Points on a hilly landscape, in no order, each with its height.
A ball rolls from a point to the lowest of its 2 nearest points, and stops where none of them is lower. Distance is the straight distance between rows; heights are no part of it.
Sov: [135 133 159  78 121 160  56 137 135 120  48 129 116 138 133 145 116 135
 140  76 176  79 133]  h=151
rigot: [123  90 154 159 170 118 157 139 110 151 184 147  96 122 132 130 138  96
 149 156 145 124 167]  h=372
puduf: [168 168 150 158 171 110 169 117 132  99 133 163 129 164  61 145 101 130
 140 119  88 156 116]  h=381
niri: [104 109  59 115  72 123 132 109 160 143 110 125 106 113 166 104 124 137
 127 113 171  92 129]  h=242
Vavas: [200 173 149 123 117 116 142 116 125  82  96 149 158 131 101 191  90 122
 153  78 110 134 118]  h=649
bafuz: [185 152 103  68 174 121 132 130  99 100 107 119 181  76 114 161 112 145
 173  91 104 172 111]  h=194
Mefid: [128 185 122 170 102 100 115 115 148 108  92 173 143 173  97 156 131 141
 116  88  98 138 112]  h=299
fike: [123  92 133 143  99 182  54 142 113 167  84 137  94 131  86 136  88 157
 105 101 167 120 155]  h=671
mus: [127 130 111  62 132 124 186 100 145 135  98  89 153 111 105  81 114 143
 149 155  94 107 110]  h=248
Kiti: [130 122 174  52 128 140 147 123 147 163 122 110 111 169 139 144 113  67
 106 171 138 113 132]  h=292
Vuzaz: [125 163 113 167 118 101  94 114 138 154 110 185 110 183  87 154 124 113
  87  91 121 172 134]  h=268
Bupi: [140 135 108 106 126 118 188 114 132  86 155 110 144  68 169 105 182 113
  87 131 128  91 131]  h=203
Rozus: [126 131 131 160 102 139  90 123 120 157 119 160 133 163  60 155  97 126
 100 146  88 198 151]  h=634
kalu: [118 135 208 114 126 136  78 144 134  76  92 111 162 144 140 167 130 132
 125 132 116 101 116]  h=140
pel: [ 88  81  69  42 120 124 132 136 139 167  98 138 111 103 131  78 108 164
 128 169 130 144 138]  h=662
fuv: [146 144 116 210 167  90  82 122 149 151 138 170  76 182 140 108 132 123
 121  67 179 136 118]  h=256
vuvi: [ 58 114 124 134 112 124 143 136 147 123 167 157 149 155 156 146 145  89
  67 190  99 168 143]  h=571
Risib: [127  85  97 110 121 163  87 143 101 181  89 153 106  78 101 125  87 154
 145  85 148 154 170]  h=666
Fus: [162 150 103  85 164 133 164 141  94  86 141 104 159  70 167 139 188 105
 115 107 130 120 122]  h=96
lobag: [142 146 124  51 123 125  87 143 142  86  61 124 154  98 162 150 173 126
 119  79 153  85 124]  h=198
bor: [132 103 109  69 138 112 187  92 164 155 142  93 115  79 139  52 147 122
 123 165 143  96 110]  h=310
Voz: [170 166 160 130  99 140 129 112 143  83  94 101 158 105 164  94 172 137
 169  94 137  88 123]  h=208
befif: [143 129 143  57 133 110 185  94 153 164 132 108 106 130 145 105 143  71
 103 168 146  85 127]  h=328
lat: [110 103 191  99 128 172  61 154 125 124  74  95 114 135 145 133 121 136
 115 121 151  87 123]  h=169
kedog: [111 111 161  94 155 134 137 165 102 109 145 117 146 119 163 160 166  64
  76 162 119 113 131]  h=247
defi: [127 139 111  90  77 134  93  98 165 147  82  97  92 134 167  85 146 160
 142  90 195  64 125]  h=150
fab: [131 101 110 155  90 153  96 130 105 182  98 159 106 109  94 151  98 126
 118 100 156 149 167]  h=668
bos: [ 96 138 131 143 149 116 164 108 151 143 169 139 123 184 105 102 113 132
 107 170  95 165 108]  h=543
kisi: [168 167 154  97 107 124 162 102 143  94  98 117 164 129 102 164 100 118
 145 121  96 114 116]  h=655
Duzo: [136 155 121 156 115 102  88 124 150 157 142 134 106 198 114 117 105 168
 129 114 140 127 107]  h=255
Fizub: [187 141 123  93 185 138 171 145  84 120 133 127 153  82  98 151 105 118
 163  96 109 152 139]  h=220
pital: [126 133 159  90 122 139 101 152 124  83  83  97 157 118 153 166 151 114
 110 109 136  90 114]  h=178
Sobab: [ 66 126 172 134  78 158  95 117 126 112  83  74 136 157 109  90 109 192
 166 147 107 106 110]  h=610
Miluv: [139 114 140 193 127 130  48 128 126 175 120 171  82 161  84 136 111 141
 109 110 163 151 149]  h=176
zur: [154 150 133 187 133 104 116 134 118 133 118 199 108 149 102 169 143 100
 109  78 138 150 149]  h=229
Toz: [135 152 194 154 119 118  82 138 151  73  91 135 117 170 139 149 156 136
 141 102 133 101 108]  h=186
kek: [152 115 161 165 127 131  85 132 113 179 125 167  69 151 100 160 127  91
 125 107 171 148 162]  h=139
nofe: [157 118 136 169 131 166 120 155 109  89 127  87 161  89 151 102 154 172
 175 101 113 142 119]  h=241
Kes: [ 99  69 143 181 128 142 116 155 124 145 152 122 111 117 120 120  97 142
 134 158 118 157 139]  h=414
Mumi: [143 142 155 104  92 133  87 128 150 145  73  99  90 171 143 129 123 141
 147  99 181  70 122]  h=127
Mukik: [136 126  75 113 137 121 192 117 108 100 177 134 130  29 185  98 175  92
  97 139 147 105 156]  h=273
feva: [138 137 149  59 119 139 152 105 146 160  84  78 132 151 107 112  90 124
 153 150 112 115 117]  h=228
ribu: [ 82 100  85  48 108 156 132 143 138 160  92 139 147 102 113 115  99 126
 113 141 112 151 152]  h=660
Deref: [ 80 104 140 160 149 119 143 162 121  95 167 146 146 132 159 143 174 108
  68 166  92 134 124]  h=556
Fut: [197 128 130 152 125 147 100 142  81 122  99 128 151  81  76 169  94 136
 163  69 110 157 132]  h=647
fupug: [153 100 158 173 119 166  92 164 125 110 107 113 128 105 120 116 123 177
 169  96 123 133 122]  h=218
feze: [149 113 116 129 149 155 108 157  83 118 109  96 173  67  97 145 122 157
 145  82  95 169 120]  h=650
Demib: [ 84 136  44 170  67 101 134 106 161 107 174 131 125 127 174 113 123 126
 114 186 129 106  99]  h=625
tinak: [ 98  95 109 108  83 158 121 124 143 180 151  85 104 152 142  98  90 144
 133 172 140 128 131]  h=368
loguv: [125 118  50  93  99 119 135 141 142 146  78 159 115  96 153 117 134 135
 129  77 168 112 147]  h=227
noben: [ 73 161  60 131  84  88 110  94 163 116 201 124 133 161 169 106 125 118
  84 204 113 127  99]  h=611
ref: [145 135 131 156  95 127 111 139 104 135 107 165 144 129  66 182 111 112
 104 109  95 166 152]  h=640
poz: [119 129  93  90 154 132 185 138  95 140 154 141 155  67 140 137 153  82
 119 121 131 135 159]  h=307
vuvo: [143 123 153 198 198 115 127 161 101  92 167 157 135 125 108 133 149 124
 125 123  93 168 126]  h=516
buve: [136 108 122  97 128 121 138 143 129 147 110 135 104 105 167 129 152  95
 125 107 178  96 150]  h=74
Kob: [186 146 154 172 180 118 171 147 108 115 158 173  93 122 119 147 149 100
 146 103 138 137 146]  h=225
Vedap: [ 96 108  94  48 136 155 106 158  94 143 104 140 169  85 114 159 124 115
 101 132 107 161 145]  h=657
Vuva: [ 67 161 112 124  97  90 123  92 168 120 166 117 147 191 157 102 149 133
  73 186 115 123 106]  h=601
zevuk: [ 99 130 120  57  74 131 118  97 152 182 134  64 124 157 144  81 116 147
 122 167 136  90 120]  h=338
mifud: [139 146  81 188 137  74 115 115 156 137 168 168  75 177 158 106 127 131
 135 100 177 117 116]  h=311
Vur: [104 158 134 168  85 101 140 102 156  89 131 113 132 161 146 103 170 158
 122 144 126  84 106]  h=596
sugi: [116 131 154 168 185 110 167 154  99  93 190 158 139 123 140 135 166 108
  98 148  95 142 143]  h=538
binu: [133 123 125 192 133 104  68 131 133 180 129 154  72 198 111 119 110 148
 139  87 160 149 119]  h=214
zos: [176 170 111  92 161 147 134 124  92  68 120 100 182  83 158 184 164 117
 126  85 125 145  97]  h=142
Sof: [ 90 143 118 144 161 117 157 106 142 153 169 159 133 189  79 124  94 104
 103 156  72 204 139]  h=501
togar: [157 144 184 136 158 114 150 148 114  74 144 109 165 137 115 169 127 122
 126 145  82 128 103]  h=413
runa: [138  91 169 188 188 125 110 156 115 164 165 171  89 124 121 134 137 108
 156 123 148 154 165]  h=392
sem: [170 158 154 142 129 153 127 142 118  57 122  89 177  96 173 115 180 152
 161 104 113 111 110]  h=233
Zim: [ 77 122 190 127  81 139 101 104 126  97  92  63 137 143 148  70 157 161
 164 151 132  82 112]  h=608
vora: [168 151 166 146 155 125 127 135  97  64 137 116 189 113 104 195 113 149
 144 120  72 157 100]  h=384
Kemi: [136 116  78 144  97 113 168 103 143 128 154 138 101 104 169 106 140 108
 118 132 174  88 120]  h=287
nopa: [126  98 149 218 216 122 137 148 136 121 173 158 113 135 128  93 123 137
 135 123 105 177 125]  h=491
Zelub: [162 137 141 200 168 108 131 150 125 110 139 194  95 147 129 133 164 111
 133  80 154 140 134]  h=177
fem: [187 159  86  88 170 147 124 128  80 102 111 123 165  75 144 154 164 145
 159  76 121 168  99]  h=171
lonuf: [111 139  94 137  60 115  79 129 138 169 156 114 101 178 139 113 101 160
 133 136 165 108 115]  h=291
ked: [146 137  81  79 106 112 135 134 136 108  85 151 137  96 171 127 174 110
 117  74 165  95 137]  h=215
loran: [ 84 109 165 142  87 168  78 137 130 148 107  87 120 172  88 115  85 195
 144 162  99 137 121]  h=614
datam: [111 150 142 142 127 107 158 105 156  93 139 127 134 155 138 120 165 127
  94 170 102 103 114]  h=582
pevi: [116 139  55 188 112  91 141  90 145 107 200 129  98 121 153  88 108 139
 143 193 126 110  83]  h=646
Zut: [138 125  82 173 110  87 132  99 145 125 179 152  73 137 190 111 148 113
 117 139 190  97 118]  h=355
zupaf: [123  98 115 122 157 147 186 138  99 181 167 138 143  80 102 128  99 104
 164 155 115 160 179]  h=335
kezir: [104  92 129 123 168 146 175 133 127 202 178 139 102 101 128 130 106  89
 164 171 148 142 186]  h=349
Lome: [158 145 129 129  90 127 134  93 160 115 100  93 118 134 150  77 154 154
 160 101 168  83 119]  h=179
batos: [134  99 137 132 125 136 105 142 127 167 121 145  74 140 145 148 138  93
 124 116 197 107 148]  h=106
rurim: [114 135  64 197 152  90 162 101 142 125 206 138  95 145 133  86  86 151
 152 174 119 148 103]  h=677
mun: [181 144 140 130 165 127 182 138  96 131 155 148 123 107  94 155 118  99
 153 120 117 135 156]  h=244
lufir: [104 108 145  72 111 155 119 129 141 152  79  83 129 127 122 107 108 159
 150 133 119 105 125]  h=209
voped: [103  85 151  99 121 167  93 157 139 155  95 102 117 124 121 130 101 136
 116 131 144 114 144]  h=189
nen: [107 122 160  98 169 146 129 159  88  92 149  93 177 103 160 178 168 103
  93 136 106 125 105]  h=224
Nub: [ 97 131 178 166  90 124  94 128 142  81 109  98 126 152 152  97 181 168
 151 128 142  84 106]  h=604
Losi: [141 149 140  85 153 137 113 119  94  67 130  71 190  95 173 177 185 121
 118 117 114 116  90]  h=184
lib: [ 83 147 116 115  43 124  94 105 138 153 139  80 138 173 145  96 108 175
 143 155 143  95 117]  h=314
kipu: [120 115 117 101 148 154 121 158  82 123 120 113 172  86 109 174 123 123
 114 115  98 159 123]  h=654
popug: [102  75 129 200 174 109 134 145 133 133 187 131  95 125 135  91 104 144
 154 173 113 156 116]  h=451
Zik: [173 146 123 132 107 129 143 134 107 122  89 147 152 110  92 180 111 117
 129  80 118 138 134]  h=644
poseb: [154 189 161 159 136 112 118 104 142 100  94 159 143 173  72 165  99 155
 142  95  82 149  97]  h=327
Buvi: [145 166 172 162 133 111  99 128 127  69  98 153 181 142  75 171 108 154
 124 120  67 158 107]  h=353
Ginub: [114 128 158 147 105 149 100 121 132 155 109 126 119 178  55 136  77 168
 140 140  96 166 123]  h=623
redug: [ 55 140 106 153 145 103 125 102 166 124 176 143 140 185 162 110 140 107
  57 175 112 161 116]  h=588
lusi: [137 143 148 151 164 119 172 133 117 138 151 170 131 160  69 147  99 110
 127 150  81 180 137]  h=439
nup: [109  80  60  89 120 152 115 137 138 183  90 140 104  91 115  93  82 177
 150 123 156 149 140]  h=663
Fad: [108 125 141 122 111 131 170 118 142 134 137 107 128 165 120 121 121 123
 116 176 112 125 119]  h=566
Kol: [137 122 110  49 159 111 219  93 140 149 154 113 117  87 138  79 146  82
 109 164 130 111 134]  h=358
dem: [106  94 167  68 146 142 136 154 122 150 138 130 124 134 138 145 142  56
 100 174 132 122 162]  h=267
poso: [123 123 121  56 116 114 168  69 163 171 118  60 131 119 114  50 124 143
 152 165 124 100 100]  h=266
kog: [160 129 174 151 132 141 108 152 129 110 109 129 116 141 108 147 122 137
 145 105 133 121 130]  h=175
dafif: [114 115  92 144 166 126 179 135  96 132 192 149 131  54 179 131 162  94
 130 139 145 109 177]  h=298
buf: [142 123  85 102 146 126 219 117 107 159 153 140 137  92 119 111 116  99
 144 132 125 132 161]  h=319
kobik: [ 76  78 111 149  79 163 102 136 138 158 137 119 114 124 131 119  80 156
 122 158 129 139 141]  h=391

Call two points neighbours if one is among the 2 nearest of the other. Go from one point of each pair to the other, from neighbour to neighbour, staying as low as possible. Name the highest point that can't be avoided.
Fus and buve | Kol
kog and kalu | Toz
Mumi and kalu | nofe
buve and kalu | ked
Fus and Zelub | mun

For each start below, name the point where the ball stops.
Deref | buve
tinak | buve
befif | zos
rigot | Fus
fab | Zelub
Kol | Mumi
mifud | buve
Fut | Zelub
